A landscape with many peaks, sampled at points; each row gives a point and its height.
A climber steps from a point to the highest of its 2 nearest points, and stops where none of them is higher. Distance is the straight distance between rows; heights are no part of it.
z_780 (h 52.3): [145 127 163 115 160 150 127 135 148 116 177 165 109 127 142 117 203 122
 135 122 149 138 119 119 165  83 128 112 116  99 152 108 177  74 104 132
 160]
z_919 (h 55.8): [167 160  53  99 109  98 159 125 128 103  96 189 153  99 122  51 106 145
 109 162  81  74 150  75 152 160 144 148 106 140 172  93 210 122  98 163
  94]
z_116 (h 57.8): [170  86 111 128 102 157 123 143 152 202 221 169 177 145 142 196 145  88
 134 127  95 136 123 109 202 144 124 124 135 118 118 149 140 143 106 145
 130]
z_985 (h 16.7): [113 159 121  83 105 146 119 126  59 119  88 158  85 154 120 112  93 104
 124 165 127  91 111 167 111 154  99 124 100 147 120 152 137  97 109 174
  92]
z_334 (h 40.8): [ 98 145 124 134  99 112 116 153 120  88  63 110 109 203  74 136  58 114
 141 141 111 117 155 148  95 166 130 129 129 137 122 121 123 134 143 125
 173]
z_688 (h 14.2): [102 128 178 121 135 111 100 109  73 158 174 113 130 161 165 137 139 116
 127 105 155 119  70 156 148 122 109 125  96 132  75 171  59 138 135 139
  87]
z_968 (h 5.7): [132 175  84  91 130 129 170  93 132 122  24 143 126  95  90 118 156 157
 164  94  69 130 156 122  69 111 142 142 186 150 158 149 140 110 115 122
 151]
z_172 (h 18.4): [ 87 131 126 141 158 143 101 136 146  93 133  96 108 123  85 123 121  93
  73 177 151 112 148 103 148 116 110 118 126 131 145 125 159 108 134 117
 119]
z_283 (h 35.3): [110 136 165  86 135 161 135 208  91 158 127 134  72  81 146 101  82 139
 118 135 148 132  97 133  45 114  95 133 133 115 112  77 126 121 169 176
 196]
z_570 (h 68.2): [150 160 118  81  84 107 145 121 157  96  63 174 123  73 110 167 124 145
 151 115  71 131 148 162 114 170 138 171 146 142 142 152 134 114  93 147
  64]
z_989 (h 29.1): [154 150 156  93  99 138 130 202 141 110 122 153  78 139  66 142 102 104
 112 154 115  97 119 131 124 145  80 161 111 127 134 112 179 126 133 185
 184]
z_246 (h 38.7): [ 92 105 116 157  96 132 136 105 121 118 152 132 130  86 135 156 123 134
 163 151 135 172  90 133  97 133 202  91 170 137 121 128  85 124 105  89
 115]
z_901 (h 41.0): [155 155 141 131 158  88 142  77 101 120 144 143 130  80 119 137 142 143
 100 128 179 142 100 120  72 145 127  97 123 139  86 106  94 115 123 142
  82]
z_531 (h 39.3): [117 108 136 153 134 105 147  82 106 132 145 125 139 125 153 190  89 123
 141 126 144 147 125 127  63 146 149  71 173 157  87 124  74 160 123  98
 112]
z_323 (h 31.1): [ 99 109 149 187 123 109  76 150 125 142 158  68 106 189 135 200 100  87
 137 134 130 130 134 139 150 130 122  97 129 124  85 164  99 142 120  99
 101]
z_897 (h 14.8): [112 143 182 133 148 108 123 114 110 145 181 115 171 119 136 131 118 107
  63 110 131 100  66 114 161 109  98 139 115 107  82 134  40 136 160 162
  94]
z_396 (h 68.1): [149 188  73  87  84 165 101 122 158 169 103 157 154 105 118 103 137 128
  94 139  78 119 123 141 180 106 153 167 136 115 160 157 142 104  90 168
  74]
z_384 (h 35.1): [102 104 115 140 150 121 100 100 165  86 122 123  88 138 183 130 157 168
 145  95 105  96 196 175 161 137 114 143 121 159 187 173 167 153 110  83
 101]
z_806 (h 40.2): [ 58  74 146 119 157 168 122 101  94 148 173 116 125 146 135 175 145  96
 103 129 138 102  90 132 131 134  65  94 141 163 125 159  89 134 172 122
 145]
z_944 (h 54.9): [134 102  89  76 107 124 128  79 119 108 149 140 140 118 216 118 135 136
 105 133 140 133 154 116 162 149 155 113  76 141 133 175 139 140 110 119
  44]
z_885 (h 60.8): [ 42 121 141 128 107 170 100 172 125 231 220 114  91  98 164 123 151  81
 107 147 176 145  49 135 125  87 115 131 138 119  95 139  52  97 115 150
  82]
z_415 (h 51.5): [119 131 134 139 106 125 121 180  99 115 123 139  97 178 188  39  73 145
 153 127 156 137 127 130  93 116 172 114 107 123 120  80 137 134 143 141
 165]
z_76 (h 26.2): [175 137 132 167 125 146 147 155 129 174 125 138 148 171  57 158  79 117
 135 172 154 136 135 123  98 154  95 117 133 130  81  95 102 185 176 162
 193]
z_800 (h 35.0): [198 115 133 171 138 119 131 139 116 188 138 129 183 154 103 159 114 104
 140 128  92 112 101 128 200 112 108 161 131 114 123 121 132 146 118 123
 130]
z_350 (h 10.2): [147 115  91 127 120  96 136  90 116 129 166 121 164 111 134 128 153 101
  78 117 170 171 117  64 147 139 127  96 122 107 102 151 106 105 115 122
 101]
z_271 (h 49.0): [116 151 115 149 125 133 126 148 104 181 149 114 124 109 118 104 154 107
 157 150 158 178  73 113 125  65 169 114 143  96 112 116  91  75 108 109
 130]
z_317 (h 61.8): [131 155 123 162 165 107 111  96 175 145 128  92 161 105 113 128 164 137
 140  95 112 140 136 118 133  68 136 122 178 146 136 123 133 109 106  88
 106]
z_362 (h 62.1): [188 172  75  92 106 107 117 146 147 150  98 176 178  92 137  98  88 114
  84 127  62  99 135  96 180 122 121 177 117 140 139 120 190 113  85 162
  81]
z_681 (h 72.6): [157 179  92 101  60 138 134 102 153 126  71 166 151 107 122 153 124 139
 154 148  73 123 124 164 170 143 200 172 123 127 142 161 122 112  93 159
  48]
z_187 (h 45.8): [101 105 128 105 103 118  94 150 126  81 121 140 113 240 147 128  58 111
 118 111  93  83 171 157 144 179 105 137  81 141 129 134 131 177 163 149
 162]
z_983 (h 41.7): [141 152 112 143 162 127 113  44 167 123  96 135 185 164 135 101 147 179
 130 151  94 118 166 149 142 132 160 106 123 139 142 106 128 131 157 133
 104]
z_34 (h 37.6): [133  90 118 183 188 157 155  87 113 143 110  91 160 139 125 127 124 121
 115 161 133 103 146  99 153 124 118 126 136 137 151 152 136 153 155  92
 146]
z_609 (h 47.1): [157  59  68 146  84 140 171 123 131 156 128 149 151 112 127  77 175 159
 154 117 126 152 126 113 160 142 121 166 126 111 183 135 149 142  95  97
 149]
z_749 (h 15.3): [123 169 163 121 156 132 137  95  94 150 116 119 154  76  95 107 136 135
  90 132 125 107  72 155 144  95 126 155 129 123 108 114  57 113 160 164
 121]
z_367 (h 43.5): [111 107 178  97 151 156 121 160 158 111 161 139  99 114 143 181 148  96
 116  89 117  95 141 111 123 115  48 137 148 130 142 129 176 131 144 127
 151]
z_962 (h 6.1): [110 126 102 113 125 138 138  88 141 100  66 106 117 126 110 165 160 137
 161  81  74 140 152 141 109 119 124 124 164 168 162 183 138 125  98  84
 119]
z_43 (h 62.3): [ 92 161 119 118 110 148  95 125 138 207 189 138 122  96 164  74 153 109
 105 122 165 139  80 145 131  63 133 130 133 128 102 141  76 104  92 156
  60]
z_82 (h 5.4): [ 92 145 123  88 126 151 154 108 103 110  25  81  96 102 118 111 146 161
 170 110 106 159 131 146  60  89 165 128 171 129 150 137 130  96 131  96
 185]
z_608 (h 64.2): [117 148 158 174 188 110 110  62 155 139 129  87 158 108 123 182 151 133
 129  92 149 151 136 144 120 118 143 110 156 128 109 162  79 144 123  96
  70]
z_211 (h 11.4): [107 168  90 146 119 109 142  87 139 126  85  99 165 103 115  80 117 152
  98 129 142 165 137  98  83 118 153 132 163 127 129 123  78 126 144 104
 115]
z_970 (h 32.0): [166 100 107 122  88  95 124 121 115 120 139 131 168 189 180 120 102 133
 130 134  98 127 163 123 207 171 164 152  48  95 123 130 157 164  98 127
 105]
z_210 (h 34.5): [104 103 149 126 138 139 141 199  90 178 189 152  95 105 186  87  88 121
 136 109 169 124  62 116  82 110  92 134 125 126 113  86 111 135 141 142
 167]
z_405 (h 44.3): [151 147 130 150  98 130 119 147  84 157  83  99 126 196  74 109 133 136
 162 136 110 153 101 176 140 110 139 145 119  93 102 136  91 115 133 129
 170]
z_617 (h 25.4): [160 105 116 154 116 114 123 156 154 111 115 124 127 159  34 159 113 112
 126 149 158 136 156 115 104 170  72 124 126 129 117 121 136 158 154 119
 181]
z_359 (h 48.5): [151  33 125 147  89 171 179 147 125 128 155 147 115 121 131 133 158 139
 170 153 130 157 128 135 148 165 132 140 132  95 164 143 145 146 122 112
 173]
z_847 (h 4.8): [120 143 137 101 112 123 164 185 147  77  76 122 141  74 133  67  67 158
 111 107  93 109 143  77 110 138 152 161 152 125 185 107 167 106 131 141
 135]
z_219 (h 18.9): [113 151 122 154 156 132 114 107 123 120 133 146 125  96  73 115 153 116
  94 197 140 114 102 134 166 135 146 125 111 119 146 127 153  77 103 143
  77]
z_395 (h 57.6): [ 91 122 156 140 136 170 116 144 103 153 132 118  88 126 138 122  95 145
 111 187 167 120 120 190  89 157 137 129 111 131 116 122  95 145 157 154
 103]
z_254 (h 30.2): [ 92 146 171 151 124 149  61 155 146 145 147  98  74 207 153 149 119 116
 144 133 133 127 163 193 151 111 125 125 108 124 108 162 125 133 115 130
  88]
z_366 (h 51.3): [131  95 149 154 152 150 132 164 127 130 143 105 117 188 145 112 132  99
 130 156 151 122 144  93 148  97 119 121 109 110 132 112 159 143 162 126
 185]
z_364 (h 29.9): [193 120  83 109 111 129 119 106 108 172 140 153 167 186 173 152 105 117
 118 134 117 125 153 114 179 163 112 128  84 124  95 162 130 169 131 140
 114]
z_10 (h 50.7): [119 117 111 103 102 149 119 147 125 151 123 143 142 227 150 164  94 104
 129 114  60  92 162 162 190 148 108 156  91 120 138 144 167 177 128 145
 160]
z_216 (h 38.9): [103 106 142 163 200 145 132  63 105 160 150 106 160 181 131 166 129 108
 107 120 136  98 131 148 147 125 103  93 134 160 118 158  83 164 159 112
 115]
z_535 (h 48.9): [130 160 123 102  83 107 110 154 130 104 151 129 142  88 164  96 114 116
  83 125 139 144  99  78 144 104 169 134 115  98 110 121 117  78 116 142
  79]
z_44 (h 62.9): [146 136 117  74 110 120 168 108 132  83  57 158 145 140 132 171 132 151
 150 102  35 104 174 165 141 149 148 182 121 144 171 173 146 157  98 127
  97]
z_233 (h 57.4): [137 127  90 126  95 114 108 134 153 133 177 151 123 123 216  98  96 138
  98 156 172 151 152 102 147 168 149 125  97 128 108 139 130 129  91 131
  41]
z_898 (h 5.2): [ 94 145 131  81 130 142 177 143  99  99  50  99 124  76 141  77 112 164
 130  88  82 127 105 109  90  92 163 144 160 133 196 129 139 104 147 131
 158]
z_572 (h 17.4): [108 141 109 102 130 115 116 140  68  83  92 133  69 131  81 107  76  90
 104 162 164  93 122 115  77 170  86 108  98 169 125 125 158 113 148 130
 131]
z_654 (h 19.4): [136 144 102 129 118 121 110 133  87 121 137 176 124 121  59  91 128  87
 100 151 114  90  76 120 171 131 113 140 118 157 160 124 165  80  81 148
 113]
z_304 (h 54.0): [131  32 170 120  99 142 164 169  92 101 159 169  98 128 156 188  96 127
 153 129 116 113 108 159 112 187  85 123 131 139 128 119 124 188 158 128
 172]
z_836 (h 17.9): [ 82 122 134 110 146 143 121 151 116  48 106  99  79 136 102 137  96  91
  99 158 147 109 157  80  85 139 115 107 128 139 147 109 190 110 160 117
 161]
z_720 (h 26.9): [161 124 140  89 163 119 123 106 100 115 104 113 122 172 153 132 133 129
 113  90 137 118 144 137 134 124  62 140  79 130 114 156 148 138 161 143
 135]
z_99 (h 11.9): [112 119 148 130 152 131 136 120 144 115 154  90 120 129 193 133 152 154
 132  98 173 171 149 113  76  92 164  84 148 102 103 108 109 132 165  99
 167]
z_936 (h 8.6): [161  90  92 102  95 116 150  93 145 109 104 156 213 133 127 113 127 138
 118  70  81 118 150  88 166 133 125 157 135 131 158 130 146 151 117 103
 182]
z_107 (h 27.9): [ 99 129 181 120 108 147 120 234 136 121 118 121  91 125  93 144  46 104
 114 149 113  84 109 132 103 143  75 165 130 140 130 103 131 154 172 177
 167]
z_16 (h 55.9): [ 83  91 151 128 112 163 126 127 131 128 124  73 108 123 151 161 133 152
 125 157 157 160 121 187 117 160 133 136 103 121 116 184  64 160 180 132
 112]
z_193 (h 54.5): [173  73 100 132  84 124 140 165 164 132 184 173 160 137  89 170 137  93
 137 116 106 119 136  93 177 170  86 140 139 135 147 129 168 157 102 127
 164]
z_303 (h 24.2): [108 157 112  81  81 149 121 138 124 115 127 162  94  95  86 175  93 117
  90 184 151 135 133 153  58 205 126 118 141 150  84 137 105 112 138 167
 128]
z_93 (h 13.0): [123 151 142 126 157 144 126 107  80 209 108  90 108  55  90 127 182 146
 155 121 161 163  55 181  85  74 151 123 135 122 103 130  51 112 127 117
  95]
z_19 (h 36.7): [138 107 129 189 156  91 120 117 159 108 133 144 116 134 176 140 115 158
 182 120  97 105 157 175 142 131 147 117 144 170 164 120 151 156  73  70
  97]
z_848 (h 6.5): [123 109  74 105  74 116 129  68 142 102  77 120 156 135 109 175 162 137
 166 108 102 164 153 131 148 159 170 124 124 146 143 210 111 132  93  98
  79]
z_457 (h 39.1): [169 100 149 138 132  70 173 128 141  86  94 162 139  71 102 147 130 181
 163 131 117 132 137 134  88 172 144 135 151 150 129  75 126 141 130 107
 128]
z_754 (h 50.0): [106 145 108 159  95 140 108 169 128 159 147 113  86 156 151  58 123 125
 146 153 173 174 117 122 108 102 157 116 115 109 121 107 129 109  94 123
 138]
z_403 (h 59.3): [108 130 152 145 167  97  81  82 182  99 179 123 143 145 192  91 167 165
 109 102 152 117 146 167 180 108 153 109  82 130 137 128 118 130 125 108
  69]
z_140 (h 7.4): [108  81  93 133  96 134 134 112 146  70 137 180 130 118  78 156 107 118
  84 144 111  99 161 133 144 214 103 125 136 177 172 151 156 158 122 106
 114]
z_385 (h 36.1): [127  99 167 120 126 146 128 197 151 131 146 143  86 110 131  86 107 162
 147 143 184 132 140 146  55 145 104 129 125 121 125  63 149 164 162 142
 203]
z_813 (h 22.1): [133 132  95 111 150 187 146  90 100 161  74  91 105 160  86 103 212 139
 139 165 126 149 141 140 143  87 125 127 114 101 172 168 167  93 131 134
 162]
z_746 (h 50.8): [119 109 109 137 109 138 106 164 179 108 189 142 125 141 111  91 170  91
 119 119 157 133 120  85 161 104 119 128 131 112 158 104 173 102 104 121
 169]
z_179 (h 38.1): [101 133 123 195 150 131 157  97 125 160 152 124 139  80 143 112 136 157
 160 183 168 172 113 104  62 107 209  84 174 119 130  62  96 134 105  85
 117]
z_225 (h 36.4): [149 112 111 165 140 136 149 110 120 159  99 106 168 126 140 157 129 138
 142 155  98 128 130 119 170 126 146 154 136 141 145 145 126 151 115 104
  82]
z_946 (h 37.9): [126 154 168 126 143 104 127 131 129  47  68 111 146 142 103 162 102 132
 144 118  76 118 135 129 127 119 167 132 142 130 126 116 142 103 134 123
 153]
z_691 (h 51.1): [202 130  93  84 102 115 164 142 130 115 136 184 147  96 182  63 117 150
 103 138 121 122 137  73 157 150 123 150  84 111 133 102 199 126 108 160
 113]
z_815 (h 47.6): [115 179 119 144 120 124 122 178 140 138 106 111 109  71 107  69 104 110
  93 155 134 138 120  95 129  87 134 148 135 119 127  99 151  80 107 131
 107]
z_707 (h 27.0): [151 147 178 146 148 138 122 202 126 165 137 132 100 137  98 139  72 101
 134 155 145 106 102 122 103 105  85 140 138 124  80  81 115 152 184 178
 175]
z_115 (h 50.9): [170  59 121 112 106 147 179 123 112 115 116 163 135 156 127 156 133 141
 149 118 101 134 152 157 144 189  88 133 105 136 132 150 126 175 151 124
 180]
z_556 (h 11.0): [121 185  93 129 138 114 103 103 159 134 134 116 166 152 156 113  89 112
  89 108 130 143 159  79  88 102 142 105 171 142 102 114 105 136 130 116
 114]
z_995 (h 56.6): [115 104 151 124 151 102  95 113 178  81 200 175 144 118 149  75 173 147
 106  65 158 105 128 158 160 130 136 123 111 137 159 107 142 113 123 120
 131]
z_139 (h 9.3): [181  91  86 103 108  99 163  72 139 138 112 127 205 134 110 151 159 135
 121  81 107 157 168  90 152 175 117 127 126 114 117 177 112 164 153 116
 165]
z_318 (h 28.3): [166 114 124  99  98 119 139 137  80 131  99 104 143 172 162 149 109 115
 121 112 112 147 125  99 146 136 119 135 102 107  90 164 118 143 144 132
 138]
z_449 (h 59.4): [115 154 119 164 145 116 114 127 170 148 178 112  97  87 184  99 125 138
  89 158 204 146 161 106 119 130 130 121 116 114 102 132 100 138 112 109
  30]
z_15 (h 7.9): [108  78  98 103 110 139 151 116 154  75 123 148 155 138 122 131 115 125
 114  85  76  92 181 122 154 171 111 150 135 159 184 157 158 167 119 104
 153]
z_670 (h 37.0): [141 107 148 119 119 129 130 157 159 104 167 166 127 115 130 148 109 133
 138 121 133 133 138 112  88 149 118 110 163 140 111  84 144 156 144 133
 181]
z_854 (h 62.2): [ 99 161 141 164 181 145 142  73 133 203 128  74 125  98 104 162 149 129
 116 169 182 149 114 131  90  99 148  94 151 115  99 138  54 147 119 120
  66]
z_434 (h 32.4): [ 88 111 152 115 127 151 105 190 195  83 157 154 108 113 137  99 114 116
 140  88 106  63 152 126 136 112 113 148 156 152 205 103 212 131  80 126
 167]
z_499 (h 61.0): [128 115 113 137 113 182 119 107 155 174 166 131 200 132 126 164 172 108
 135 125  83 135 123 113 201  96 151 127 154 105 151 156 133 131 137 125
 137]
z_760 (h 38.0): [157 118 148 140 114  96 132 141 187  82 135 160 144 112 139  99 140 188
 150 102 131 129 164 137 111 157 145 126 137 108 136  61 144 135 124 116
 153]
z_921 (h 23.5): [170 154 119  87 142 151 120 122 105 158 105 126 148 144  69 158 162  82
  96 126 110 119 120 114 179 107  79 137 120 110 104 165 137  90 144 164
 162]
z_413 (h 45.4): [111 127 203  80 154 143 104 201 123 109 135 129  91 105 121 174 135  93
 121  98 114  99  86 111 122  88  61 141 142 120 118 109 150 100 167 179
 188]
z_426 (h 25.6): [162 143 153 125 187 114 102  79 145 112 101 105 126 165 108 123 196 154
 132 113 139 127 174 153 154 114 105 114  99 121 123 136 159 122 139 119
 137]
z_696 (h 21.5): [151 126 115  90 108 182 159 130 108 134 105 147  99 116 112  99 178 148
 127 149 150 144 122 141 113 123 131 134 115  99 155 126 166 104 131 156
 175]
z_308 (h 59.8): [110 144 121 140 131 139 130 122 165 137 139  93 150  72 117 147 135 102
  75 115 123 143 132  69 129  90 112 132 182 129 133 142 107 106 144  99
 130]
z_574 (h 63.9): [ 84 174 114 136 142 144  88 111 145 156 150 141 113  99 160  46 141 152
 125 157 161 140 107 163 112  87 180 113 137 133 141 126 120  95  89 127
  49]
z_510 (h 50.4): [135 162 128  84 114 120 132 133  78 102  80 127 100 106 150  77 136 139
 129 124 136 148 111 115 135  96 155 132  92 100 130 134 145  68 108 158
 101]
z_109 (h 20.9): [138 121  99 118  95 192 154 145 110 149 110 147 132 149 101 102 120 118
 126 158  95 104 111 128 147 117 118 137 147 124 161 140 148 117 144 139
 180]
z_725 (h 15.9): [119 179 115  98 123 156 134  96  94 154  88 160 137 113  99 116 120 124
  97 157 100  91  92 169 148 129 144 152 127 153 126 164  96 102 144 181
  92]
z_273 (h 43.6): [119 153 112 178 181  96 125  69 139 129 101 117 163 169 135  61 112 182
 103 169 147 109 149 144 116 151 148 124 100 130 108  88  88 166 157 136
  84]
z_964 (h 31.4): [ 94 157 168 141 135 125  76 180 163 181 162 113 101 168 172 151  96 127
 112 102 128 119 137 177 108 110  73 145 141 139  87 146  78 153 138 147
  86]
z_427 (h 26.8): [110 168 151  94 122 152 153 205 101 110  84 140  95  80  72 145  47 107
 127 171  85  70  96 142 116 131 135 142 156 130 135 104 138 114 166 210
 181]
z_784 (h 39.4): [157 141 127 163 162 118 143  91 195 104  71 113 161 172 136 108 165 192
 162 176  85 103 202 123 161 125 166 141 108 102 146  68 187 114 143 117
 115]
z_286 (h 54.2): [164  93 150 123 134 111 118  99 122 101 194 177 139 136 146 125 195 142
 151 105 151 135 126 153 166 142 123 109  91 121 133 131 150 114 106 135
 141]
z_667 (h 48.2): [ 93 131 159 127 126 129 124 119  93 126 117  83 130  86 118 159 166 120
 164 107 127 172  57 132 146  63 180 123 142 105 114 151  93  75 135 118
 144]
z_887 (h 13.4): [ 95 145 188 115 156 132 117 113 114 165 180  82 109  95 146 165 170 100
 130 129 173 159  51 125 119  65 164 114 117  94  68 148  46  98 145 145
  77]
z_509 (h 37.8): [161 122 115 166 118  81 154 116 157 112 103 186 114 111 133 136 142 184
 199 137  96 124 146 186 116 184 134 139 151 155 142 102 150 143  82 103
  75]
z_516 (h 62.0): [ 95 140  96 148 140 129  83  89 163 136 150 112 159 150 187  78 161 148
 127 127 135 149 134 130 151 100 198 109 114 127 130 136 122 112 107  96
  67]
z_299 (h 24.5): [183 181 138  95 154 110 121  80 136 110  78 133 153 121  66 142 187 131
 111 111 107 116 129 142 145 115 104 142 122 114 122 147 149  69 141 153
 130]
z_871 (h 56.7): [126  92 122  89 106 134 141 120 100 113 111 160 153 171 147 203 105 117
 152  92  19  92 141 157 197 151 116 161 110 133 143 175 148 166  97 122
 120]
z_484 (h 30.1): [114 160 155  86 106 122 115 153 154  85 103 147  74 138  95 141 121 123
 134 102 112 109 150 157  98 137 104 132 134 133 143 120 179 105 118 148
 163]
z_845 (h 33.5): [ 70 111 154 112 135 131 102 143 165  72 158 149 116 125 199 108 136 154
 154  54  89  82 157 167 148 116 144 128 147 155 190 139 176 110  94  98
 135]
z_518 (h 11.7): [132 154 117 113 122 131 141 130 145 145 116 103 141 103 169  73 133 153
 113 126 157 178 129  87  77  76 167 106 153  89 110  99  88 113 150 127
 151]
z_855 (h 9.9): [170 114  71 131 127  73 135  67 127 153 146 106 187 119 130 152 180 128
 122  59 146 183 157  75 155 159 120 101 120 116 110 183 118 131 105  83
 100]
z_71 (h 12.2): [109 116 131 127 132 130 115 147 121 151 122  87  82 151 149 140 171 144
 177  89 160 189 161 150  51  99 134  88 153 111 114 127 123 126 121  75
 202]
z_373 (h 42.1): [171 148 141 163 185  72 127  54 107 141 130 126 148 162 131 120 142 166
 120 130 170 131 130 139 106 146 125  95  98 120  92 100  96 148 127 127
  98]
z_189 (h 37.5): [119 127 155 206 179 113 158 138 155 126 174 126 157  95 160  82 105 153
 121 159 177 148 115  81  97  95 179 117 143 112 130  28 109 141 133 104
 149]
z_488 (h 41.8): [ 88  76 128  99 137 158 127 119 134 105 149 111  95 148 151 183 146 107
 104 103 124 109 170 134 118 155  64 113 140 149 150 180 144 148 159 105
 151]
z_844 (h 56.2): [108  52 175 129 122 126 147 151  95  98 133 110  95 108 179 187 110 156
 163 115 148 143 128 164 103 179 117 129 110 131 103 154  86 176 178 114
 138]
z_208 (h 22.7): [156 156 106 148 151 160 137 108 118 156 100 107 113 156  23 150 172 101
 119 173 134 151 128 121 155 125 105 121 131 104 125 138 159  79 133 144
 157]
z_255 (h 13.7): [140 146 173 130 146 114 129  72  84 186 165 100 154  85 128 164 187 120
 129 110 172 130  53 158 142 121 138 117 108 115  77 165  46 116 110 154
  49]
z_709 (h 48.4): [174 111  85 134  87 126 145 149 141 145 145 155 167 100 174 101 133 140
 135 130 109 140 130  99 181 117 153 158 114  99 153 117 174 140  95 122
 119]
z_285 (h 10.6): [131 161 100 102 118  90 117 107 129 109 174 127 138 111 171 144  93  95
  71 105 149 151 132  38  86 136 121  93 145 154  75 131 115 115 128 124
 106]
z_329 (h 40.1): [136 110 112 118 132 100 168  81  90  97 117 146 135  60 108 173 112 126
 118 158 149 152 114  99  74 177 132 101 162 156 107 119  95 131 135 111
 105]
z_170 (h 49.4): [157  76 147 174 171 152 168 141  64 146 130 109 126 158 141  95 148 121
 184 125 144 128 107 116 142  87 117 141 124 112 146  95 153 124 143 100
 216]
z_801 (h 46.5): [117 186 127 163 138  99 106 149 192 122 137 135 150  96  92  44 116 149
  91 113 141 116 119 111 109  93 140 141 163 139 145  57 133 118 118 115
 124]
z_790 (h 45.7): [143 146 172 143 124 113 123 189 102 137 101 118 103 133  87 125 111 143
 172 107 113 146  85 176  99 101 121 152 143 115 103  76 114 115 136 132
 188]
z_33 (h 24.8): [116 140 134 112 109 113 101 155 152  91 152 129 100 136  44 175  84  88
  99 162 166 122 139 117  75 169 100  96 133 144  79 108 115 139 160 150
 163]
z_834 (h 60.9): [ 96 127 133 193 163 146 141 114 163 198 202 112 113  82 154 119 146 114
  99 144 201 157 107 110 102 100 143 105 144 123 118 126  65 144 108 108
  74]
z_538 (h 53.9): [122  81 115 112 112 144 141 172 114 108 144 138 104 196 167  63 101 138
 155 112 142 114 142 117 125 124 110 125 106 129 160 104 173 163 144 136
 202]
z_134 (h 33.4): [203 144 135 186 159  93 137 129  97 168  93  98 159 182  81 176 105 117
 175 142 121 144 144 119 143 149 100 136 125 106  92 119 128 146 135 131
 128]
z_17 (h 58.6): [117 105 121 127 116 170 149 127 143 155 166 120 155  80 133 208 157  80
 118 143 108 153 117  50 158  96 145 119 181 114 143 160 136  81 136 108
 137]
z_549 (h 6.9): [133 111  87 111  83 106 146  85 112  74 104 169 166 128  81 158 120 110
 113 144  95 129 139 144 145 204 158 117 118 150 120 165 121 128 104 124
  87]
z_587 (h 12.5): [148 118 129 126 119 129 137 108 119 163  93  88  97 112 121 172 209 154
 227  95 135 191 137 149  93  93 137 104 151 117 119 155 134 112  94  97
 146]
z_392 (h 13.2): [133 178 143 131 123 157 127 124  94 207 143  80 116  48 117 158 150 107
 144 155 157 157  56 133 109  65 188 122 138 105  68 143  36 105 108 160
  68]
z_332 (h 32.1): [157 108 146 181 163  76 107 119  89 112 117  82 130 187 110 202 120 116
 157 118 133 146 152 133 147 158 118 104 108 118  86 148  98 154 132  93
 134]
z_613 (h 52.2): [115 131 102  96 128 155 125  98 117  92 108 125 100 127 173  90 161 140
 118 138 124 133 145 116 150 109 159 120  95 115 173 156 184 103 117 123
  90]
z_820 (h 59.2): [ 77 122 167 154 129 161  98 161 106 186 186 100  81  99 129 166 133 106
 140 190 175 147  74 173 106 136 129 118 125 123  87 127  80 117 118 132
  97]
z_677 (h 34.3): [165 138  94 148 135  82 113 109 129  92 106 146 167 191 157  91 104 155
 133 135 100  99 181 119 167 149 147 130  63 138 146 102 180 145 107 119
 100]
z_524 (h 45.2): [119 149 110 163 157  95 138  89 141 123 139 147 170 124 147  24 121 165
  89 125 147 112 123 107 122 125 145 119 119 141 128  65 118 128 142 128
 119]
z_878 (h 31.2): [114 135 170 141 141 111  94 165 171  62 134 130 102 152  83 101 111 127
 160 119 115  73 144 150 120 124 112 121 128 152 167  77 193 125 109 121
 171]
z_339 (h 32.5): [ 98 123 146 151 138 119 105 201 133 169 170 115  59 149 190 150  72  95
 125 110 159 111 135 124  99 121  44 144 129 157 112 126 123 171 136 128
 102]
z_46 (h 20.1): [151 155  61 108  79 134 168 147  95 120  88 168 120  97  45  98 109 103
 111 143  82 110 101 110 146 143 123 152 143 140 164 127 135  91 114 153
 146]
z_40 (h 4.4): [104 130 154 132 142  78 117 181 141  41 115 103 141  94 103  74  50 116
  92 101 136  84 132  74 101 135 131 151 138 155 160  92 155 142 153 128
 146]
z_576 (h 47.0): [115 152 177 102 126 125 109 151  88 130 107 112 108 108  93 176 125  97
 130 118 111 142  72 135 105  97 127 130 144 110  98 125 116  82 153 151
 187]
z_569 (h 33.6): [ 95 124 149 170 166  98 124 169 112 163 182 122  91 121 204  78  85 123
 117  89 179 106 106 133  85 117  84 135 115 143 118 102  91 179 128 116
 108]
z_230 (h 39.2): [ 95 149 135  96  99 132 140 119 114  80  50 121 145 146  95 160  85 130
 146 137  91 125 123 170 100 152 171 141 151 137 118 154  84 120 161 146
 154]
z_954 (h 51.8): [150  74 106 137  98 137 103 168 179 148 219 155 125 174 121 126 155  87
 137  78 159 124 160 100 154 138  71 121 126 125 142 127 170 142 121 116
 184]
z_584 (h 42.7): [ 88  97 151 121 118 116  99 145 131  49 117 118  78 215  95 130  93 126
 148 118 123  91 167 168 105 168 106 106 112 150 147 106 142 167 172 127
 221]
z_808 (h 12.7): [163 123 153 140 158 140 145  99 101 187 118 111 126  65 117 163 194 148
 178  99 148 157  88 148 113 102 120 124 159 131 121 155 101 126 122 114
 115]
z_810 (h 36.9): [163 136  95 125 151 111 143  95 133  90  55 110 112 182 142 109 155 176
 157 145  84 116 209 103 167 143 144 157  67  98 160 112 205 133 114 110
 105]

For each start below, name the point where the climber stops.
z_33 | z_457
z_898 | z_608
z_572 | z_608
z_40 | z_608
z_254 | z_457
z_285 | z_608
z_427 | z_457

Call two points neighbours if one is among the 2 nearest of the other. Go from one point of each pair to the other, from neighbour to neighbour, staying as high as possible. Name the lowest point that can't be avoided.
z_574, z_499 | z_746
z_457, z_538 | z_254
z_574, z_844 | z_16
z_681, z_574 | z_609
z_608, z_499 | z_17
